Each scene shows the same named points in several views. A view is turned or mirrored, shifted and resized as a whole, has a little noise and may leave points out.
In the rows, 128 means zero.

Scene 1
View 1
j_353: [105 157 142 148 117 107 123 151 168 120  89 149 130 118 143 161 154 120
 107 125 132 120 129  99 159 148]
j_166: [129 116 142 117 123 106 110 113 139 115 129 136 125 130 141 170 123 122
 111 103 130 108 141 135 135 152]
j_216: [139  91 144 105 123 102  98  86 124 111 150 128 119 133 144 177 104 119
 114  90 128  99 146 157 127 156]
j_170: [132  88 151 118 113  93  85  77 133 111 140 126 110 122 153 180  98 106
 118  91 125  96 136 161 140 159]
j_817: [135 110 158  97 132 103 117 101 131 128 128 109 131 132 128 165 122 109
 120  96 124 118 132 147 133 159]
j_740: [128 113 151 127 120 108 125 101 143 115 123 114 128 138 120 165 138 126
 108 101 127 120 135 135 148 158]
j_42: [120 125 124 158 109 117 125 125 155  96 126 155 125 144 133 169 151 157
  90 114 138 111 151 108 151 146]
j_697: [101 156 128 175 105 112 120 152 177 104  94 167 125 123 147 165 161 141
  93 130 137 114 137  88 166 143]
j_997: [127 103 118 169 100 119 121 102 148  83 145 154 118 155 130 175 147 173
  81 106 139 103 160 119 150 147]
j_766: [110 148 135 150 115 113 128 145 164 112 102 150 131 130 137 162 156 136
  99 122 134 119 139 100 155 146]
j_319: [122 122 143 122 120 102 103 116 145 116 121 141 122 121 151 171 121 114
 113 106 129 106 137 132 140 151]
j_45: [111 165 142 108 137 107 119 168 155 134  96 154 139 113 151 159 141 107
 118 124 132 119 134 104 133 146]
j_201: [134  94 151 123 117 103 111  81 134 111 138 113 120 138 127 173 121 123
 109  93 126 110 137 151 144 160]
View 2
j_216: [164  87 122 110 111  96 144 160 178  87  53 120 140 118  38 132 154  90
 180  95  97  85  90  84 125 112]
j_697: [162 176 138 114 133 147 123 107 106 139 119 106 105 106 150  97 147 165
  85 166 164 114 116 238  72 196]
j_766: [158 159 141 105 141 151 137 120 107 142 115 121 108 102 137 106 135 153
 121 138 152 115  94 202  81 176]
j_740: [155 121 137  91 114 125 164 133 138 138  81 111 144 111 103 122 143 125
 183  91 145  94  73 117 101 128]
j_42: [164 166 107 139 127 134 138 115 142 146  96 120 126 122 105 120 135 140
  98 109 156 126 100 172  85 184]
j_170: [166  80 132  95  86  80 140 153 180  73  44  96 150 117  47 120 177  94
 181 120 103  62 107  93 126 104]
j_353: [156 149 163  83 143 153 132 124  93 130 119 113 100  93 150  96 143 157
 136 165 148 100  97 218  81 166]
j_817: [151  90 150  77 129 124 161 157 139 112  76 124 132 104  82 123 142 107
 217  94 112  84  64  98 115 103]
j_997: [169 171  77 165 105 114 140 109 175 148  75 112 150 137  79 131 141 129
  81  81 162 131 109 140  91 188]
j_45: [151 123 179  73 180 168 123 153  81 105 128 145  71  82 131 100 129 141
 159 173 104 106  85 217  90 152]
j_201: [160 109 125 101  94 102 160 135 165 122  59  99 159 119  76 125 158 112
 180  89 138  82  85  95 112 119]
j_319: [161 107 144  95 126 119 133 149 140  94  80 117 118 106  84 114 153 118
 158 137 111  87 100 148 107 134]
j_166: [160 107 136 102 134 124 141 151 144 105  79 128 120 109  75 123 142 111
 168 113 109  98  87 128 108 131]
View 3
j_216: [ 87 147 168 148 102 176 139 163  91 156 145 182 148 109 164 139 120 162
 123 139 119 117 111 110 114 101]
j_353: [147 130 116  87 111 152 166 129 134  89 107  96 117 111 116 100 103 122
 126 162 107 126  98 155 111 137]
j_42: [113 130 110 120 102 165 153 151 137 129 141 108 104 112 122 118 138 134
 140 169  93 146 142 137  95 136]
j_319: [118 141 146 118 107 169 154 150 113 126 130 144 130 111 146 118 107 143
 123 151 115 119 101 136 115 112]
j_697: [149 128  99  89 111 163 171 138 154 102 125  81  89 116 114  94 114 115
 133 178  95 137 119 168 102 137]
j_201: [ 92 153 153 137 104 181 145 144  99 141 155 161 155  95 141 140 140 153
 118 136 122 117 120 113 128 113]
j_766: [134 127 111  99 107 153 160 135 136 101 116  97 114 111 115 108 118 127
 133 165 101 137 115 147 102 142]
j_740: [104 145 139 124 104 165 147 132 105 120 137 138 156  94 125 135 138 147
 122 140 118 123 118 116 123 130]
j_166: [107 139 149 126 103 163 147 152 106 131 128 152 138 111 145 127 113 148
 126 147 113 122 109 123 110 116]
j_45: [147 119 133  89 108 130 157 136 119  84  76 116 127 122 131 100  74 131
 130 158 108 125  78 144  96 134]
j_817: [ 99 145 162 129 102 157 141 137  86 121 120 165 172  99 141 140 119 157
 118 129 125 114  99 105 123 121]
View 4
j_201: [137 143 125  92 140 113 132 137 121 132 138 145 120 152 130 124 125 131
 163 133 170 155 128 146 129 122]
j_766: [ 96 124 133 133 120 145 120 140 111 117 147 139 149 121 119 102 119 122
 111 128 149 113 157 109  98 103]
j_697: [ 92 119 133 138 110 160 131 140 107 106 150 144 172 120 113 106 122 118
  90 136 145 110 166 103  95  99]
j_45: [109 128 161 151 101 114  99 131 107 119 144 110 142 101 129  81 118 127
 111 130 144 113 143 117  83 101]
j_170: [167 149 141  89 122  99 142 129 121 124 136 137 135 154 133 127 130 133
 160 147 172 177 117 163 130 123]
j_740: [117 138 124 109 139 118 120 138 117 135 142 142 121 143 125 114 125 128
 156 127 163 134 134 131 118 120]
j_166: [134 140 143 105 124 117 121 135 120 122 137 132 128 133 134 109 117 128
 144 128 163 148 138 139 114 110]
j_319: [137 138 147 113 115 116 126 132 116 119 140 130 139 131 131 109 121 128
 134 136 161 148 136 139 111 110]
j_353: [ 97 123 138 146 110 133 118 135 104 118 149 132 157 118 116  98 127 124
 108 138 145 109 148 109  91 107]
j_817: [135 145 139 108 133  94 111 134 119 138 138 127 108 138 135 106 124 133
 167 128 165 144 122 144 116 122]
j_997: [113 132 118  83 142 174 143 147 130 108 140 166 140 144 126 131 105 118
 124 114 167 146 175 123 129  99]
j_216: [158 148 144  84 130 107 129 134 128 124 132 133 117 144 142 119 115 130
 161 128 173 172 130 157 130 113]
j_42: [104 128 126 106 132 161 130 144 123 111 141 152 143 132 125 116 110 119
 116 118 158 130 169 115 113 100]
View 5
j_817: [ 90 143  66 146 123 192 146 146 161  58 122 144  99  69 112 114 120 116
 154  86  93 108 143 143  64  35]
j_45: [178 114 146 213 135 128 140 123 195  91 181  83 151  78 180 104 102 133
 124 140 172 133  88 101 103  67]
j_201: [ 88 149  64 131 136 172 172 141 150  49 110 154  71  93 102 111 124  87
 174  56  76 105 148 157  90  55]
j_42: [189 156 119 176 145 124 200 114 184  78 155 124  67 170 139  87 119  95
 178  78  89 141 132 121 145 116]
j_319: [122 135 116 164 155 151 165 131 173  57 150 132 113  80 130 113 116  98
 164  72 122  99 114 142 107  59]
j_997: [178 175 110 155 158 137 222 114 181  65 148 150  41 192 113  87 128  82
 205  44  52 131 148 136 150 126]
j_353: [179 115 132 200 128  85 165 120 174  86 152  84 109 110 179  92  97  98
 133 123 162 145  99 110 137  96]
j_170: [ 60 142  93 127 171 174 174 139 155  28 127 167  97  54  93 126 124  75
 185  25  95  65 126 178  94  38]
j_766: [190 131 126 194 130 100 176 117 179  89 153  95  94 137 168  88 105 103
 147 114 134 151 112 109 138 105]
j_166: [122 145 102 161 148 170 167 130 176  60 148 139 103  91 121 112 120 107
 165  73 103 106 126 139  95  60]
j_216: [ 83 156  89 132 162 207 170 140 170  41 142 169  97  76  88 121 131 102
 187  39  74  79 137 162  78  38]
j_697: [210 124 153 201 146  61 193 108 179  87 162  86  93 151 179  84 101  82
 154 105 152 151  97 110 174 129]
View 6
j_166: [145  92 136  85 121 118 111 143 130 157 113  95 133 104 164 144 128 148
 163 140 118 117 141 135 120 146]
j_353: [135  78  77 142 124 120 171 169 174 135 103 104 143 140 165 120 154 122
 181 129 114 132 143  99 127  90]
j_42: [128 118 114 144 130 124 100 180 160 128  98 114 117 131 163 124 139 118
 119 136 124 128 134 131  99 104]
j_201: [130 104 165  53 114 111 108 133 116 138 108  93 130  88 146 123 119 161
 133 129 129 108 140 137 106 168]
j_170: [161  98 146  22 113 112 101 119 101 180 109  85 120  98 144 139 115 191
 148 125 145 115 139 141 112 171]
j_817: [132  78 166  61 112 111 129 125 119 141 119  89 151  78 162 141 127 151
 177 141 108 105 145 134 131 175]
j_997: [126 139 133 131 132 124  64 181 148 128  94 118  98 127 155 120 127 126
  82 133 139 126 130 145  80 113]
j_766: [129  92  93 151 127 122 147 177 171 129 102 110 136 135 167 120 151 116
 160 135 114 130 141 111 118  94]
j_697: [137  98  59 165 132 124 151 188 184 136  95 115 124 161 162 111 155 117
 151 126 127 140 139 100 110  66]
j_319: [153  88 118  83 120 117 122 142 133 166 112  94 131 115 162 142 132 155
 170 135 124 122 141 128 123 135]
j_740: [118  94 153  84 116 113 131 142 136 121 108  99 142  92 154 119 131 139
 146 133 117 108 143 126 114 154]

Which points are out of place in each view (at most two, in the order of its rows)? Write none if all are in place.
view 1: j_45
view 2: j_201, j_166
view 3: j_319
view 4: j_170
view 5: j_817
view 6: none
